The views of a scene show one set of named points, each view turned or mirrored, shifted and resized as a whole, with a little noise and some points left out.
(in the rows, 128 means zero)

Scene 1
View 1
K395: [131 102 125 194 126 110 120 108 114 125 136 129 146 137 141 132 150 108
 122 136 138 148  99 136 108 165 126 116 126 146 141 137 146 143 122 144
 138 138 123 115 134 128 145 172 127 119 115 105 123 127 153 146  99 117
  98 140 141 121 110 108 141]
K195: [133 132 139 171 139 111 101 120  98 102 165 143 135 125 124 132 123 110
 108 139 145 170 130 111 142 172 124 101 115 130 148 160 133 141 104 124
 147 118 110 123 141 112 144 139 136 142 138 119 144 134 134 111 123 123
 121 162 134 108 123 110 182]
K750: [159 138 137 172 119 126  87 145 103 123 120 117 125 145 148 108 140 101
 111 149 171 170 116  87 128 154 137 132 117 118 158 160 140 134  75 144
 127 100 123  77 166 103 147  96 150 157 150 106 153 146 162 131 133 148
  95 146 144 116 109 155 182]
K653: [152  96 133 188 126 121 114 130 111 113 129 118 117 140 146 115 143 100
 121 133 145 160 127 118 111 149 116 104 124 134 158 152 141 128 102 126
 151 139 127 118 153 134 150 169 135 135 108 125 125 136 158 155 125 144
 101 146 136  97 110 119 155]
K439: [148  83  95 188 126 118 118 136 100 109 135 131 117 151 132 130 143  88
 113 130 157 167 101 139  71 154 125  90 132 157 157 127 171 113  84 146
 145 158 117 133 161 149 160 192 111 115 110 104 109 122 175 173 113 149
 104 131 121 108 107 114 148]
K876: [129 107  95 178 131 107 108 123  92 109 157 148 141 139 117 145 136  97
 109 137 155 169  87 141  92 172 138  96 127 160 145 125 165 124  88 156
 129 145 103 134 150 130 152 167 110 116 135  90 124 117 161 143 103 128
 108 138 121 126 111 108 162]
K212: [127  90 133 202 130 108 131  90 126 124 133 125 149 133 146 132 160 116
 136 131 120 139 104 146 115 164 112 116 126 148 139 140 136 148 145 134
 144 145 130 120 125 137 143 193 123 114  97 114 115 128 146 148  91 106
  97 141 146 117 111 101 125]
K786: [142 122 144 180 129 115 104 119 112 118 136 124 136 136 145 122 140 111
 118 140 144 158 124 109 134 161 125 120 119 126 150 160 130 145 109 131
 138 117 122 101 145 114 145 135 143 143 129 119 142 141 145 129 120 127
 103 152 146 111 113 124 164]
K559: [152 145 165 180 124 122  89 124 116 124 124 111 135 134 155 105 140 115
 119 147 151 157 137  87 161 157 125 139 113 107 150 178 111 153 108 128
 137  92 134  77 147  95 139  97 159 166 141 124 162 152 142 111 134 130
  99 159 158 105 114 145 178]
K187: [134 100 103 184 126 110 115 122 100 119 139 137 138 143 130 138 146  98
 114 137 157 163  84 138  89 166 136 109 132 156 144 122 166 126  92 158
 129 146 112 123 151 133 155 169 112 115 126  91 119 120 167 153 101 133
  99 134 129 128 108 118 151]
K162: [125 115 134 184 134 106 114 102 110 117 146 139 151 129 135 138 143 113
 119 138 137 153 108 129 129 172 124 114 119 140 138 147 135 148 122 138
 136 127 117 117 128 118 143 156 130 128 126 109 134 129 141 125 103 113
 105 151 139 121 116 107 155]
K528: [130 130 138 170 141 109  99 118 100 103 159 144 136 126 126 134 122 109
 109 139 145 171 129 113 142 169 124 102 115 131 150 160 129 142 105 123
 146 119 109 123 139 114 146 143 137 143 139 117 144 136 135 111 122 124
 121 163 135 108 123 109 179]
View 2
K786: [ 94 108 118 124 114 122 140 157 121 173 139 105 146  87 117 120 131 150
 124  96 150 145 162 120 139 119 146 126 151 121 140 112 150 117 114  90
  97 112 105 127 131 156 112 175 149 134 132 123 117 144 148 152 142 105
 128 145 113 177  73 141 150]
K162: [132 128 109  87 110 107 129 155 112 158 145 111 104  86 117 146 123 142
 121 109 143 130 180 132 150  91 175 168 129 122 149 102 156 116 135 117
 112 114 117 137 116 128  91 194 184 154 142 114 121  97 161 167 112 116
 149 129 122 153  92 127 109]
K528: [111 128 125 101 111 130 127 176 129 183 157  86 122  79 123 117 106 158
 123  83 134 162 169 136 158  95 167 143 152 109 149  98 146 115 154 106
  78 123 133 132 139 148 105 213 156 175 145 146  85 131 133 166 138 112
 128 151 104 163  88 126 154]
K212: [158 100  63  72 117  83 129 153 113 152 126 146  96 101 103 169 125 115
  92 130 139  99 194 156 145 100 184 173  99  98 126 134 148 116 111 144
 158  90  93 136 100 127  72 162 185 116 110 103 156  74 191 172 108  98
 158 103 126 133  66 146  76]
K653: [ 96  97  94 114 111 124 132 149 135 165 149 138 130 108  81 136 137 145
  86 113 143 140 142 146 121 117 178 133 137  92 146 144 150 101 112 128
 122 117  88 114 134 149 105 137 159 120 118 143 131 136 167 173 159  80
 108 144 106 149  62 161 127]
K195: [109 130 125 104 114 132 129 174 127 180 157  80 124  80 128 114 102 162
 124  82 134 169 170 139 159  94 164 142 158 108 148  96 143 117 151 102
  78 119 132 133 137 151 107 213 155 174 149 149  84 133 134 164 138 114
 130 153 103 163  86 126 161]
K559: [ 70 107 144 156 122 126 156 143 111 181 121  82 175  71 148 112 143 159
 167  91 174 140 165  85 136 142 105 110 170 161 153  97 156 133 100  31
  81 115 117 130 130 177 135 185 130 124 138  91 113 173 137 121 142 122
 141 152 119 223  82 134 180]
K876: [108 150 112  87  97 133 122 154 132 129 195 140  73 114  63 145 133 169
  89 119 113 154 115 153 109  63 235 182 138  92 186 118 160  76 166 153
 107 141  96 113 128 104  81 160 218 174 164 163 115 100 155 210 145 101
 100 162  96 117 110 126  82]
K439: [ 94 120  91  95  99 132 126 142 137 134 187 172  87 128  34 154 146 159
  67 134 116 138 107 163  98  84 240 166 137  72 176 153 155  71 133 171
 134 138  71  99 132 112  85 111 207 132 136 167 141 113 174 208 159  78
  82 159  97 108  87 156  78]
K395: [131 119  88  87 109 103 133 147 116 141 149 143  97 103  92 157 135 140
 105 128 139 117 165 140 129  93 189 172 121 113 151 126 158 108 122 130
 135 111  91 126 111 123  80 158 196 131 129 107 145  92 174 176 122 103
 140 124 116 145  83 136  80]
K187: [104 141 106  90  98 114 131 138 120 122 180 150  76 114  68 159 145 163
  97 134 127 133 126 138 105  76 229 186 134 109 181 122 163  78 140 138
 122 140  85 115 117 104  80 145 216 147 157 133 138 101 167 196 135 105
 108 153 108 126 109 132  71]
View 3
K750: [150  86  76  80 151 172 128 133 173 102 139 121 195 137 114 103 169 182
  87 116 121 177 121 139 113 120 129 129 153 136  77 101 204 146  88 104
 111 175 204 120 115 136 185 173 116 107 110 139 131 133 123 171 124 117
 165 120 105 134 122 138 112]
K212: [144 135 107 158  94 142 169  96 109 103 159 112  80 130 128 121  89  94
 144 143 136 179 147 180 123 122 117  68  77  98 115 118 110 155 120 112
 171 131 123  93 114 134 163 116 127 136 145 100 120 128  96 156 156 150
 105 148 141  75 144  80 104]
K439: [178 136  70 121  58 113 126  59 139 103 171 167 115 157 139  90 119 145
  93 159 111 174 176 158 111 155 121  83 114 108 133 116 155 150 163  91
 186 166 166  69  96 173 175 117 110 120 167 161  78 110  72 151 152 162
 151 166 130 126 137  93  64]
K395: [154 122  90 135  93 143 150  87 124 107 151 127 106 133 128 113 116 120
 127 138 133 173 141 163 124 127 121  77  85 103 111 111 137 152 110 109
 163 150 141  94 108 136 168 121 123 123 132 115 118 132  99 148 149 149
 120 146 132  95 136  90  94]
K653: [146 123 101 124 102 136 144 114 125 101 161 130 151 148 130 108 112 143
 112 146 118 180 172 159 112 132 125  86 139 121 114 132 140 158 143  98
 145 151 174  95 120 166 177 141 109 128 152 132 106 114 101 173 146 128
 157 140 128 108 136 106 103]
K187: [179 123  65 120  77 130 128  59 143 110 153 163 107 143 130  96 132 139
 103 141 128 163 141 155 118 142 120  90  80 104 117 100 166 142 122 101
 175 169 154  80  90 141 172 116 118 114 141 148 100 125  87 137 151 164
 131 157 127 120 131  89  69]
K162: [158 110 105 133 102 149 150  93 118 120 139 126 131 123 123 122 119 127
 135 133 131 163 135 159 130 129 120  86  69 102  97 112 135 149  96 116
 135 147 149 109 117 127 152 127 113 121 101 115 125 124 117 142 155 136
 129 135 133  96 141 100 107]
K786: [143 105 108 115 127 157 144 124 130 112 146 117 168 131 116 118 129 144
 121 131 124 173 138 154 122 122 124 102 115 119  92 120 155 155  98 109
 119 154 171 117 123 136 168 150 110 117 108 120 129 126 123 158 144 115
 146 123 121 107 135 118 119]
K195: [160  98 119 120 102 141 132 100 111 133 135 143 198 125 124 122 124 155
 130 137 121 154 147 151 135 142 128  99  85 107  88 129 142 156  93 113
 104 158 177 122 129 141 142 137  95 110  81 125 124 106 132 140 163 105
 164 118 128 113 145 126 120]
View 4
K750: [167 111 175 176 161 131  96 158 110 122  80 157 150 140 139 196 137  75
 118 106 112 132 214 109 154 116 115 106 141 137  82  95 186  78 113  62
 134 108 159 128  95 234 121 139 112 106 113 105  50  78 136  71 192 139
 120 114 106 112 200 111 113]
K212: [112 109 143 139 106 132 143  95 125 128 144 150 116 110 153 104 223  92
 165  67 152  97 116 110  89 122 114 140  92 103 143 138 167 183 168 119
 135 156  69 113 135 128  89  87 127 126 112 110 134 194 170 144 179  99
 148 162  42 142 176 138 172]
K187: [134  91 140 179 116 157 134 150 133 115 134 167 140 103 123 152 180  45
 152  50 130 148 129 108 160 113 113 149 101 107 141 157 154 148 148  77
 109 174  90 160 159 160  79  62  88 142 147 103 150 123 179 120 176 124
 145 134 105 115 180 117 151]
K528: [138 111 103 142 151 131 107 111 104 135 112 126  97 154 175 158 146 119
 149 125 124 128 171 124 114 116 124  85 139 121 122 130 156  99 123  50
 143 148  88 125 127 160 122 122  98 145 133 152 101 114 140  96 136 118
 119 116  96 139 172  78 134]
K195: [136 110 105 142 149 133 108 108 103 141 108 128  99 153 172 161 144 114
 151 127 126 132 171 121 111 112 125  82 141 121 127 130 156  95 119  52
 146 144  86 127 130 160 117 122 100 147 131 152  98 115 135  93 136 116
 116 114  97 140 174  75 135]
K786: [140 115 147 148 142 126 112 121 110 126 102 139 118 143 158 154 164  98
 137 104 126 113 178 116 118 122 113 105 125 123 112 109 175 118 129  79
 139 129 115 115 115 180 119 131 118 120 108 121  82 132 141  99 171 115
 127 132  75 133 185 111 138]
K653: [145 119 133 138 128 146 144 129 138 133 115 141 127 136 130 157 195  79
 135  86 126 100 170 116 125  98 137 142 104 129 152 137 162 169 151 111
 131 126 107 120 155 197 132 120 126 106 121 131 107 130 162  98 150 111
 114 130  77 104 188 107 145]
K876: [138  87 108 173 122 163 130 154 128 120 137 162 128 112 120 164 166  48
 150  64 126 161 129 117 168 103 125 137 109 108 151 168 145 136 145  59
 106 185  76 169 173 158  90  59  72 157 160 129 158 104 185 112 145 129
 135 121 125 113 178  93 149]
K162: [125 108 133 151 131 131 116 108 111 127 130 145 108 127 165 131 173 100
 160  93 134 122 142 114 110 125 108 106 120 109 125 129 166 124 141  67
 139 155  82 129 120 136  91  99 105 147 121 123 118 153 146 123 171 113
 144 143  72 146 178 114 149]
K395: [124 104 147 156 115 136 133 118 124 123 135 158 126 114 145 130 195  78
 158  66 140 122 132 109 121 120 112 140 107 105 131 136 165 155 157  91
 126 159  85 134 134 147  87  85 109 131 122 107 129 157 166 128 179 107
 148 150  73 134 178 130 157]
K559: [156 127 177 151 168 108  86 120  94 129  77 134 125 162 173 171 141 121
 121 135 122 104 214 111 102 128 108  83 151 136  74  75 192  79 109  72
 156  94 149  95  68 210 129 169 132 100  86 115  29 115 113  78 186 124
 124 122  70 139 199 113 117]

Which points are out of place in each view (at most two, in the order of its rows)? Write none if all are in place.
view 1: K876
view 2: K786
view 3: none
view 4: none

Scene 2
View 1
K5: [116 148 131  81 139  60  84 192 147  52 160 148  78 218 130 147 176  92
 124 124 128  89 186  85 166 139  95 122 126  98 118 137 115 165  55  86
 147  78  97 140  73 133 134 113 184 182 109  65 156 105 141 144 119 163
 193  68 100 118 165 150 116]
K198: [117 100  91  95 139 142  85 158 158  94 139 168 109 177 126  94 138 145
  76 126 142 140 140 106 151 119 120 163 130  87 151 136 139 159  92 112
 139 164 113 145  79  93 137  90 133 147 185 107 123  59  66 147 116 112
 160  78 136 114 208 134 108]
K326: [127  95  94  95 110 140  87 148  77  89  91 164  95 186 156 145 156 108
 121 119 117 132 140 113 170 133 123 140 168 159 166 157 133  90  90  72
 115 144 110 161 105 139 129 182 101 118  95 133 123  69 100  81 154 144
 144 152 168 131 118  73 112]
K921: [141  90  83  61 130 127  75 140 121 104 124 166  96 147 148 100 149 164
  98 130 125 149 133  78 186 110 130 156 148 118 155 140 127 112 133 101
 123 167 129 144 105 110 123 133 118 117 154 123 108  52  87 116 155 126
 125 130 151 137 138 100 101]
K201: [116 108 140  49 127  82  96 158 114  74 136 141  52 210 153 141 177  78
 126 136 121 125 188  58 180 160 137 136 122 127 143 125 109  97  72  43
 135  68 118 158  95 166 128 149 141 171  95  80 120  94 170 129 146 185
 162 138 130 133 120 113 110]
K545: [110  81 103  77 125 147 102 136 115  99 122 161  83 184 146 108 147 113
  91 137 133 161 152  91 166 147 147 167 130 126 163 131 132 100  87  63
 126 136 133 166  98 133 127 140  98 148 143 116 102  62 108 120 135 148
 142 139 158 126 157 103 108]
K781: [124 108  96  95 128 129  80 157 120  86 119 168 106 185 139 126 150 123
 105 116 127 129 145 109 163 124 112 144 148 119 151 147 129 134  84 100
 132 144 106 147  87 112 133 134 130 138 131 114 132  73  86 115 137 130
 159 109 144 119 164 109 112]
K266: [115 148 109 133 131 101  77 201 127  50 122 169 118 221 131 170 164  90
 121 107 122  80 158 143 140 121  69 118 159 118 127 159 131 179  39 105
 134 111  76 140  72 115 140 135 171 150  96  98 172 105  94 113 106 128
 201  62 121 102 175 130 121]
K349: [106  80 106 104 118 164 107 146  90  91  93 166  91 205 147 132 146  86
 104 129 128 147 148 121 150 155 137 159 143 150 169 146 139  91  58  56
 118 135 116 170  97 138 135 165  87 140 111 133 117  68 102 101 133 147
 148 144 170 116 152  87 116]
K694: [115 107  99  99 134 129  87 166 142  80 131 167 107 191 131 122 152 124
  96 120 131 126 149 115 159 123 110 152 139 104 148 141 134 149  78 100
 136 142 105 150  82 109 135 122 139 145 146 108 135  69  85 127 120 124
 166  88 135 118 183 122 112]
K689: [116  72  85  93 124 172 102 128 114 108 107 171 100 177 147 102 136 127
  82 126 133 162 132 113 154 136 144 171 142 129 175 137 142 104  93  82
 122 167 128 167 101 118 131 141  85 129 158 137 104  48  75 113 132 124
 136 137 169 125 166  94 108]
K568: [ 96 112 116 107 142 124  98 176 166  70 147 158 103 216 121 117 144 101
  85 126 141 123 166 112 139 148 109 158 114  83 140 134 136 175  45  88
 148 122 107 153  66 110 139  96 149 176 163  89 138  83  97 153  91 132
 187  62 120 101 216 148 120]
K861: [109  78  93  89 132 163  97 143 141 100 127 165 104 177 133  96 136 130
  75 132 138 157 143 104 152 133 139 173 127 105 164 131 140 129  89  88
 133 161 125 157  88 111 134 116 105 146 179 118 107  50  78 132 120 125
 146 108 153 120 192 117 109]
View 2
K349: [147  85 170 134 109 104 118 109  62 122 149 122 135 106 105 139 112 148
 116 125 137 119 138 173 127 135 102 108 118 101 127 107 119 154 134  91
 131 106 117 133 130 126 151 166 128 149 115 141 136 129 103  93  96 113
 124 129 153 137 144 126 124]
K861: [126 113 154 131 105 109 111 100  81 114 156 131 122 120 134 147 106 140
 117 120 128 142 156 149 125 136 124 132 124 104 105 132 130 148 139 143
 149 134 118 143 146 109 157 134 125 157 100 136 118 120 139 101 109  80
 125 135 132 146 133  99 108]
K545: [155 101 163 138 108 106 118 104  78 119 146 126 132 116 129 135 101 143
 111 129 134 129 153 164 121 131 104 120 120 107 113 118 115 154 133 121
 132 115 123 145 136 123 162 151 131 147  99 136 130 128 121  98 103  99
 125 138 149 136 136 114 114]
K201: [192  94 152 157 114 112 115 114 104 111 126 125 140  96 144 103  76 158
  95 141 140  92 167 171 118 134  61 119 114 127 125 126  84 164  99 115
  98 120 133 172 132 158 177 167 128 112  84 153 134 121 110 117 107 147
 113 130 186 121 148 133 116]
K568: [173 122 115 147  85 121  90  70  97 107 151 118 155 126 154 118  91 141
 101  98 134 110 162 132 117 129 123 129 131 122 122 148 115 128 115 148
 154 139 103 167 150 108 133 124 123 149  79 148 123  92 157  84 106  88
 115 121 155 157 176 105 104]
K694: [142 111 133 137  92 110  93  96  90 106 153 122 139 111 141 134 110 153
 122 116 134 114 152 140 128 148 122 131 124 120 128 147 131 133 119 137
 146 150 112 154 142 124 138 141 121 149  97 151 121 100 137 104 111 103
 111 110 145 152 154 105 113]
K326: [136  84 171 133 106 102 111 125  72 113 145 124 127  92 111 145 118 156
 131 138 136 112 134 169 131 156  99 116 112 106 135 117 125 152 126 101
 126 125 123 139 125 142 152 176 125 141 118 148 130 126  96 113 101 129
 117 117 145 140 131 124 125]
K198: [126 125 132 138  92 111  94  91  96 108 157 128 129 122 150 144 110 143
 122 112 129 134 158 129 125 145 136 141 126 112 114 153 137 137 128 160
 159 154 116 153 148 110 143 123 119 159  90 144 114 101 158 103 114  80
 118 123 130 156 146  94 104]
K921: [105 107 166 134 116  96 114 131  95 107 149 136 104  96 136 157 116 151
 140 143 130 134 154 150 133 163 112 141 116 109 111 142 138 158 126 145
 129 156 136 144 134 136 168 151 120 144 107 141 111 121 126 134 119 112
 116 123 126 140 107  99 113]
K266: [175 103 103 145  74 117  71  83  91 101 150 106 163 100 132 115 118 167
 121 100 143  72 134 138 133 160 122 122 130 134 160 156 123 116 100 115
 145 153  94 165 136 141 104 153 114 137  94 172 129  75 125  90 104 138
  94  78 165 163 191 123 118]
K5: [197 113 107 161  91 119  83  89 123 101 132 115 161 100 165  93  79 164
  99 115 141  74 165 141 121 146  90 132 127 143 139 157  97 134  85 140
 121 150 111 186 145 149 141 146 120 119  71 167 125  86 135 108 112 143
  99 102 180 148 182 121 109]
K781: [139 103 143 138  99 105  98 106  89 111 150 123 132 101 132 137 116 154
 128 122 135 113 143 149 135 156 115 125 120 113 129 141 128 140 121 128
 137 147 117 150 135 136 142 149 120 145 104 152 123 108 127 109 110 114
 110 108 144 152 143 113 115]
View 3
K689: [ 75 152 155 136 117  92 124 126 139 167 112  79 122 166 129 122 143 159
 121  57 109 158 112 154 162 164 146 154 197 104 129 130 140 178 134 118
 133 130 118 190  87 164  83 141  67 140 162 147 171 159 113 146 190 133
 206 109  67 105 149 118 100]
K198: [ 86 172 152 146 152 101 115 126 146 144 131 114 139 147 136  64 142 149
 138  56 124 138 122 114  92 155 115 138 164 145 110 122 137 159 104 123
 120 119 150 149  65 166 113 102  65 153 150 153 159 163  99 173 171 156
 183 131 109 122  87 122  64]
K5: [106 162 107 149 149  79 208 109 135 111 142 105 183 136 131  71 142 178
 131 110 106  84 147 107  67 155 126  88 140 145 121  76 110  86  73  80
 166  66 137 167 147 155 137  74  58 101 114 155 137  96  98 178 110 121
 110 101 166 147 130  82  35]
K201: [ 87 147  96 138 125  70 205 112 112 125 125  51 173 139 107 111 139 175
 124 119  67 115 136 136 143 171 152 102 173 109 152  92 106 133  94  74
 188  47  92 216 184 173 133 134  70  92 126 146 150  97 102 155 123 104
 125  73 127 140 171  81  73]
K545: [ 75 155 146 132 118  97 156 127 128 144 123  74 139 153 114 107 125 164
 125  73  88 148 116 147 147 168 139 128 192 118 141 116 143 164 133 108
 145 106 114 189 115 162 103 140  70 115 154 148 164 139 110 147 162 121
 177 100  95 123 154 104  93]
K694: [ 97 164 141 142 134  88 146 121 148 146 129 111 141 159 137  94 148 166
 126  73 131 119 128 133 100 155 127 127 164 127 110 107 130 131 101 109
 131 114 144 160  91 154 102  96  58 133 142 149 157 144 113 169 161 147
 168 120 116 126 121 106  62]
K349: [ 79 153 149 129  92  90 171 123 134 157 122  81 128 178 123 139 133 175
 108  78 100 140 118 174 159 166 157 125 203  94 133 104 149 145 143  99
 150 118 113 193 116 146  73 138  65  98 154 149 165 127 129 136 161 115
 184  94  86 116 184 101  99]
K921: [ 90 151 116 161 139  70 113 125 144 168 108  74 132 156 148 116 179 156
 127  62 134 146 113 137 148 175 141 169 164  87 121 138  92 185  82 109
 151 102 112 201 109 180 112 133  74 166 151 135 171 155  99 167 194 158
 182 103  74  99 129 122  78]
K781: [ 98 159 132 146 128  82 153 118 151 155 125 100 139 169 139 114 158 171
 118  68 133 120 124 146 117 164 139 136 165 103 113 108 116 138  99 102
 146 113 130 174 102 152  94 103  64 127 143 143 157 139 116 162 167 144
 170 108 103 114 139 107  72]
K568: [ 86 174 156 129 149 110 163 120 140 115 150 122 158 140 128  57 117 158
 140  76  98 125 134 114  70 144 110  97 165 171 115  97 160 115 124 114
 123 109 155 141  82 153 117  86  63 119 144 159 147 136 107 169 137 130
 159 124 149 147 101 104  56]
K326: [ 95 143 123 149  96  74 169 119 146 171 112  78 122 187 141 168 162 186
 105  79 129 129 117 179 170 177 165 140 186  60 131 107 112 141 109  88
 165 115 105 208 133 146  71 130  64 107 146 139 163 123 132 145 176 130
 176  85  73  95 195  97  91]
View 4
K201: [127 127 111 120 147  90 196 151  91 164 137 133 133 109 167 116  94 121
 150 156 128 113 117 137 123 101 139 119 111  80 157  67 102 120 189  70
 145  91 138 106 137 168 160 163 113  43 103 165 166 137 167 108 139  65
 166  60  81 195 125 124 148]
K198: [173 136 101 128 124  85 202 121 134 129 168 138 148  96 126 141 120 148
 158 161 131  99 112  59 150 133 180 130  63 165 139 145 131 133 183  88
  91 134 163 189 119 109 110 166 123 122 188  85 125 174 117 120 109  77
 127 144 148 129 157 111 137]
K694: [169 133 111 120 132  92 200 129 124 161 176 132 149  98 126 150 117 125
 166 166 136  93 120  73 145 129 158 120  77 143 139 139 135 128 188  95
  97 112 165 165 142 107 119 175 127  98 148 103 143 167 122 117 113  69
 140 125 135 149 152 129 131]
K266: [175 104 136 137 153  94 227 124 127 213 191 112 164 103 122 211 132  99
 172 192 156  47 133  94 163 104 125 108  75 134 141 145 145  86 197  92
  84  89 167 141 200  86 106 194 144  94 106 123 172 176 134 107 102  78
 164 104 137 201 155 137 125]
K689: [172 174  82 108 102 106 160 145 116 150 167 148 129  79 129  83  90 131
 179 138 116 128 121  54 123 156 165 123  83 124 136 151 139 169 181 129
  98 112 172 176 113 119 127 169 107  74 158 106 136 138 118 126 134  49
 123 138  98 102 150 156 138]
K349: [169 172  96 120 116 108 157 155 125 195 157 148 125  82 130  88  93 115
 190 145 122 113 131  82 117 140 137 117  85  91 138 143 132 149 189 131
 100  86 171 151 141 124 133 179 107  42 116 132 164 125 140 131 141  47
 132 112  85 135 144 171 143]
K568: [178 106 124 153 139  77 205 123 150 157 142 128 143  95 134 163 137 147
 146 180 136  67 122  85 152 105 161 141  57 148 145 141 112  97 199  81
  72 111 164 163 157 122 115 176 121 104 175 109 151 180 158 137 120  97
 133 119 168 160 153 105 151]
K326: [152 172  91  94 119 115 174 157  93 193 190 144 142  93 128 107  82  95
 196 143 131 128 123  80 114 151 132 101 106  94 134 127 155 163 179 133
 122  94 164 144 142 108 138 183 119  43  92 135 161 121 108 107 130  35
 152 109  60 139 145 180 128]
K861: [169 159  91 120 111  93 174 136 129 137 159 149 136  88 137 106 106 143
 170 149 123 116 117  60 133 144 173 134  71 143 140 148 124 151 184 103
  93 123 163 183 115 119 125 162 111  94 176  96 132 155 126 133 128  68
 120 140 130 111 149 128 142]
K545: [165 155  96 120 117  98 167 147 121 159 146 147 126  85 144  94  95 133
 168 147 120 115 123  84 118 133 155 128  82 109 144 128 117 143 188 106
 103 104 159 155 127 135 137 169 107  65 143 122 149 137 144 132 140  62
 129 115 106 132 140 142 148]

Which points are out of place in each view (at most two, in the order of its rows)? Write none if all are in place.
view 1: K545
view 2: K326
view 3: none
view 4: none
